A landscape with many peaks, sampled at points; each row gives a point and its height.
A climber steps from a point to whichever of its 2 nearest points has the largest rise for the distance, and stops where none of them is higher. Distance is the straight distance between rows; heights are no part of it.
<691> h=201: [-58 -12 -36  -1  28  -7  26 -39  27 -11 -35 -41  58   3  33  -6  -9 -10
  -5  23   1 -28]
<347> h=711: [-44 -14  16  10  49  63  31   3 -21  -7  -6  -9  43 -22 -21 -12 -21 -30
 -11   1 -12  19]
<730> h=522: [ 44   6  28 -21 -47 -11 -44  25   0 -28 -20  25  -1   7  38   3  -8   0
  45 -13  22   3]
<249> h=450: [-33 -20  30 -23 -38   9  41  -2  10  24 -17 -12 -62   5 -19   5 -44  20
  59 -27  11  24]
<770> h=140: [  2   2  -4  68 -37  15 -13 -11 -21  15 -74 -13  35 -22  20  15   4 -15
   1  45 -25 -14]
<675> h=629: [-10 -13  12 -65  29 -30   4 -42   5  13  -5 -29 -20 -17  23 -11 -48 -18
  13 -44   8 -56]
<697> h=565: [-15 -19  15  -7 -15  19 -59  45 -21 -28 -22  23  14  41 -34  -6  29  20
  31 -21 -23   4]
<544> h=637: [ 11 -23 -28  33  15  16 -50  39  12 -22 -33  36   9  34 -43 -47  26  -1
  11 -16  -2   6]
<164> h=187: [-33  13 -38 -19  21  17  66 -16  -5  -4 -49 -49  23 -20  -5  10  -4   8
   8  46   1 -12]
<810> h=640: [ 14  18 -15   6   0  -8  -3  -7  32  32  27 -20 -31   4  22 -54 -13  13
  46   4   6 -13]
<923> h=532: [-48 -30  13   4 -40  27   8 -16  -5  -6  -1  19 -26  21 -39  -3 -26  29
  21  32   6 -13]
<539> h=277: [ 10  53 -16 -27  42   9  -3  89 -75 -17 -47  19   5  31 -29  -6  34 -13
 -15  17   5   7]
<371> h=399: [-54 -21 -25   2 -21  46  33 -21 -25  49 -18  19 -19 -17 -24 -18 -55  22
 -72  -2   6 -23]
<3> h=297: [ 13  89  -2  -3  32  -9  22  57 -42  -9 -32  -2   2  26 -20  24  20  -1
  14  40  13  11]
<659> h=407: [-20 -11 -20  39  -6   4  -5  42 -49 -38  17  18  52 -31  -9   0  20 -20
 -14  17 -27  46]
<586> h=231: [-10 -16 -25  -1   4 -36  -2  -1  47 -17 -45  -3  44  22  38  -7  28 -13
 -13  13  13 -13]
<204> h=562: [  3  14  -8 -14 -42  14  23  -1  25  -4  -2  16 -34   9 -44   2  -6  53
  -9  64   7  16]
<45> h=549: [ -3 -27  -1   5  38   9 -30 -27  34  18  47  13 -45   4 -20  10 -41  13
 -35  17 -32 -17]
<606> h=98: [ 16  -8 -10   9 -38  -5  11  -9 -28 -17  12 -11  20  17  28  26  47  24
 -27  23  -8 -20]
<222> h=315: [ -4  80  38 -24  19  17   1  40 -42  26  -8 -18  -8   9 -42  29  25  -6
  15  21 -26  25]
<358> h=264: [-47 -11  -7  14   9  -2  -1   9  15 -27 -17  31   7  32  25  10  26 -34
 -37   5  35  -5]
<367> h=755: [ 48 -25 -40  35   2 -33 -25  33  25  -3 -29  40 -11  -7 -25 -48  31 -20
  29  -4  -4 -21]
<168> h=712: [  3   2 -15  22 -31 -46 -33   7 -18   7  -4   2 -14  -1  14 -41  40 -70
  38 -46  24 -43]
<202> h=668: [  8 -14  14   9  41  12 -20 -15  21 -29 -14   2  43  25 -38  14  15  24
  13   1 -34 -10]
<588> h=370: [ -16   15    0  -12   20   48   38  -29   15   28    0   -7  -17    5
    4   12 -101   34  -19   22   21  -30]
<942> h=432: [-75  -6  -3  -6   3  -3  34  -9  14  18  -9   8 -69 -19 -14 -23 -30  17
   8 -14  26  24]
<355> h=476: [ 11  25  29  -8 -94  21 -16   9  15  -9 -11   4  15  12  24 -27 -22   6
  42  15  -4  -5]
<293> h=655: [ 34 -17 -17   5 -16 -67  -9  18 -13   6 -11 -40 -12   2 -28 -42  12 -81
  48 -43  26  13]
<99> h=380: [-19 -15 -30  35  39  10  20  25 -26 -19  -4  -2  18 -14  -2   4   7 -16
 -50 -12 -33  80]
<605> h=751: [-15   5   6 -24  59  33 -12 -32   8  -5 -36 -28  25   4 -15  21 -16  11
 -12  27 -48   4]
<362> h=505: [-22 -22  11  -1 -37  17 -23  11   1 -29  34  42 -15  31 -52 -10  25  16
  -8  26 -10 -27]
<305> h=456: [ -8  24 -51  51  19 -15 -11  50   4 -33  -7  37  68 -67  -4 -16  24   5
 -16  -4 -13  24]
<557> h=641: [ -4  49 -21 -47  67  53  17   9 -67 -13  30  -4  -8 -19 -28 -29 -39 -14
 -37  28  -2   7]
<707> h=634: [ 65   8 -53  39  30 -47 -27  45 -14  -3  -5   9  25 -22  11 -44  45  -3
  20 -45  -7 -39]
<272> h=675: [-16 -15 -16   7  -8 -15  20 -21  12  41  54 -19 -32  28  51 -39 -44  -9
  35   1  43 -46]
<631> h=419: [ 13  -3  21 -23 -55  14  41 -41  -1 -31  24 -14  18   1  50   0 -27   1
  15  22  42  22]
<985> h=110: [-13   6 -17  21 -25  13  -8   9 -62   0 -29   6  57  23  -6  23  45  16
 -46  14   7 -22]
<567> h=339: [ 40 -32  20 -36 -10  -4  -1 -29  33  28 -17 -39 -36  29  27  19 -24  51
  15  -3   4 -28]
<401> h=363: [ -6  20 -10 -13 -17  15  53   9  32  -4  -8   1  16  24 -13 -23  74  -4
 -13 -33   9  37]
<63> h=401: [  3  17 -11  -9 -26  23  52 -18 -37 -45  40 -30 -24  21  35  20 -28   2
  32  29  24   8]
<478> h=355: [ 15  12  28 -31 -15  39  45 -17  37  18 -20 -26 -33  16   2  17 -54  20
  31  11  14 -41]
<35> h=492: [-16 -47  49   5  17  23  -2  -3  22  36  27  20 -23  14 -38  18 -31  29
  46 -30   7 -30]
<253> h=745: [ -4 -50  21 -21  12  -9  -2   3   1 -10 -40   2 -28  -9  -3  54  10  18
 -21  10 -10  15]
<270> h=613: [  2  -7  -7 -15  23 -45 -27 -30  -1 -23  19   0   5   0  46  23  20 -18
  -4  -7 -11  -5]
<889> h=194: [  5  43  -4  39  -8  -8 -41  45  16 -16 -54  22  15  31  -5  14 -32   0
 -29  38   9  53]
<480> h=26: [ 39  25   8  47 -33 -15 -17  33   9 -23  34  30  29 -44  28  41 -15  -7
 -44  21 -17  25]
<353> h=332: [-12  36 -22  -8 -13 -23 -11  30  27   2  -5  23  45  44  14   4  71  17
  -8 -30   2  41]
<379> h=358: [-11 -26 -37  18  41  14  12  -5 -19  31  25 -11 -29  -5   9  19  16 -19
 -20   6  -3  83]
<860> h=699: [ -7 -28 -18   1  -4 -42  14 -28 -12  73  98 -31 -17 -21  33 -56   1 -30
  21   6  49 -46]
<667> h=588: [  4  23 -46 -45  -9  32  57  -6  21  -3  15   7 -44 -19 -34 -11 -13  47
 -20  24 -20   7]
<214> h=385: [-21  -5 -42  30 -10  39  32 -24   5  29  15   2 -53  -4 -22  -9 -68  31
 -26  -4   7 -37]
<555> h=609: [ 25 -18  13 -83  -2 -61 -11 -39  16  18   2 -51  -6  -3  -3 -12   7 -44
   2 -26 -18 -71]
<927> h=63: [ 24  33 -47  36 -40 -53   7  -8 -11 -12   2  -4  46 -53  30  23  35  49
 -37  -5  21  25]
<128> h=518: [-31 -25  19 -11  38  35 -22  -6 -11  38  38  34 -62  22 -30  34 -56  33
   5  -4 -11 -31]
<834> h=583: [ -4  -9   0  66   3 -23 -32 -13  14 -18  21  -7  54  18 -20  -3  24  -5
  35  -8 -26 -16]
<165> h=445: [ 39 -12   8 -18 -77 -12  15 -21  32  -8  -9 -13  12   3  18 -26  -9 -17
   9   6  18   5]
<356> h=573: [ 26   9  44 -45 -10  14 -39  14  -1  15 -42  30  29 -23  63 -15 -16  -2
  67   3   4 -18]
<207> h=669: [-14   3 -13 -21  54  48  24  10 -69  -9  -5 -16   4 -30 -12 -15 -35 -13
 -44 -30 -26  17]
<958> h=659: [ -1 -79  36   0   4 -27 -24 -28  50  -4 -22  12 -34  10 -30  29   3  11
 -22  15 -25 -16]
<308> h=772: [ -1 -26  -3  13 -38 -47 -29 -25 -24   2  22  33  -1   1   0 -27  54 -28
  46  12  29 -44]
<264> h=563: [-14 -15  10  -9 -14 -27 -21 -67  16 -23  39 -21  -7   0  28  22 -40  -5
 -17  18  -6 -12]
<748> h=653: [-10  -2  -7 -52  54  37 -20 -38  31  15   2 -19  -2   1  30   0 -29  10
 -19 -37  -8 -45]
<454> h=230: [-14  23   4 -13   4  22 -24  39 -15 -20 -16   9  25  54  -2  10  -9 -13
 -27   5  -7  79]
<23> h=45: [ 29  60 -31  64 -46 -47  -6  27  -3   1  13  25  12 -69  39  10   2   9
 -49  15  29  11]
<680> h=468: [ -6 -43  14 -16  -6  30  40  -3  15  22  12  16 -26  23  -6  -2 -30  35
  21 -44  30   9]
<979> h=464: [ 34 -23  51 -14   2 -20   9 -33  33  14  30  18 -69 -40 -11  22 -35   2
   8 -22  -7  18]
<875> h=256: [-18  28 -21 -36  23  20 -21  48 -54 -10 -37 -20  21  28   2 -18  21  24
 -13  14 -15  32]
<904> h=519: [  9  28  34  77   0 -21 -67  -5  21   6  38  11  16  15   2  22  19  10
  24 -26 -20  23]
<421> h=540: [ 38   7 -33  88   5 -24 -17  42  18  13 -11  15  59 -34 -19 -33  23  11
 -10 -23  -3 -16]
<205> h=530: [  1 -55  41 -14  -6 -21  30 -40  18 -56  46 -18  -1 -24  24  29 -54   9
 -32  -1 -24 -17]
<800> h=591: [ 60  13  34 -59 -25 -59  20 -17  13   7  18 -29  -7   0   0 -21  35 -55
  19 -36  27 -73]
<565> h=466: [ 15   9  35  66 -49 -32 -37   7  17   6  31  15 -14 -15  -5  -7 -18 -27
  35 -28 -14  47]
<488> h=424: [ 27  -8  45  24  -9 -27   0 -10  14   8  30  22 -24 -44 -24   2  14 -43
  19 -24 -28  33]
<469> h=294: [-38  34 -13  22  28   0 -39  43  22 -24 -31  23  39  36  27   7  45 -28
 -23 -49  16  15]
<576> h=415: [-86  -9  -6  -1 -17  29  19 -22  -1  23 -12  23 -40 -21 -49  10 -75   0
 -27  -7  32  12]
<684> h=414: [ 45   5   5   0 -48  12  39 -26  27 -26  28  28 -20  15  -2 -25  23  -6
  10 -20  42  23]
<652> h=122: [-10   1 -15  57 -23  17 -23  19 -64  35 -65 -16  67 -15  12  49  30  32
  -3   4 -14  -1]
<364> h=605: [ 57  16  26  17   2 -59  13 -13   6  14  -7 -29  -8   3  10  -3  19 -72
  40 -40  36  -4]
<120> h=341: [-10  20  23 -15  50  36  29  24 -35  53  12 -13 -26   0   8  31   4   1
  -4   3  11  70]
<1003> h=770: [ -8 -10  -7  -8  52  34  14  27 -27 -28 -13 -13  43 -14 -34  10 -20   5
  -8  45 -32  33]
<903> h=612: [  2  50 -32 -23  43  43  29  -8 -20   6  19  -5  -7 -26 -26  -3   8  26
 -21  59 -24  -5]
<549> h=592: [-11 -43  55 -14  36  -4 -28 -15  32  -1  22  -9 -36  -4 -19  44  -8  28
   2  17 -37 -57]
<365> h=564: [ 31  13  10 -32 -15 -18  16 -17  -3 -19  -7 -13 -20 -39  30  -6  28 -59
  16 -44  22 -28]
<199> h=674: [  0 -12  13 -33  26 -34   1  25   3 -17  13 -21 -14   7  38  54  24  24
 -23   0 -34  32]
<1010> h=328: [  8  50  50 -42  39  55  32   4 -49  50 -17 -27 -14   2 -27  26   8  24
   3   5 -33  59]
<378> h=386: [ 36 -12 -34  15 -48  25  27 -11  47  -3  -1   3  10  23   9 -51  53  14
 -20 -21  18  37]
<74> h=608: [ 16  19  21 -48  11   8 -29   0  22  30   1  -7 -11 -26  43 -50 -12 -12
  46   8  14 -25]
<288> h=81: [ 20  38 -47   1 -17 -35 -26 -19 -15 -23  23   9  35 -18   5   3  58  47
 -27  22 -20   5]
<485> h=499: [ 39 -31  36  -9  16  -3   6 -25  43 -36  69  -8 -19 -29  16  33 -23 -22
 -22 -31  -2   4]
<259> h=163: [-15  25  10  35  -6  17 -24  38 -19  10 -66   1  34  10  22  21 -24  -6
 -24  33  -9   3]
<931> h=526: [-45 -43  31  -4 -12   3 -34  15 -21 -40  23  32  13  41 -53  -4  66  12
   1 -25  -9 -11]
<620> h=724: [  1 -47 -20  10  -5 -14 -22 -27 -16  27  65  13 -30   2  24 -53  27 -46
  19  16  20 -35]
<330> h=690: [-10  -7  -5 -22  58  -4  21 -36  25   4 -43 -30  -1  18  -3  34  -9  -4
   1 -23   5 -24]

Call two points neighbours if one is among the 2 nearest of the other. Go from one point of each pair to the other, from neighbour to neighbour, staying as high as possible. Name the lowest point that can't be avoided.
<1003> / <253> -> <488>
<1003> / <308> -> <365>
<308> / <367> -> <362>

Where does a climber stop that starts at each point below?
<691> -> <308>
<488> -> <1003>
<371> -> <253>
<923> -> <1003>
<631> -> <308>
<800> -> <1003>
<23> -> <367>
<979> -> <253>
<684> -> <308>
<3> -> <367>
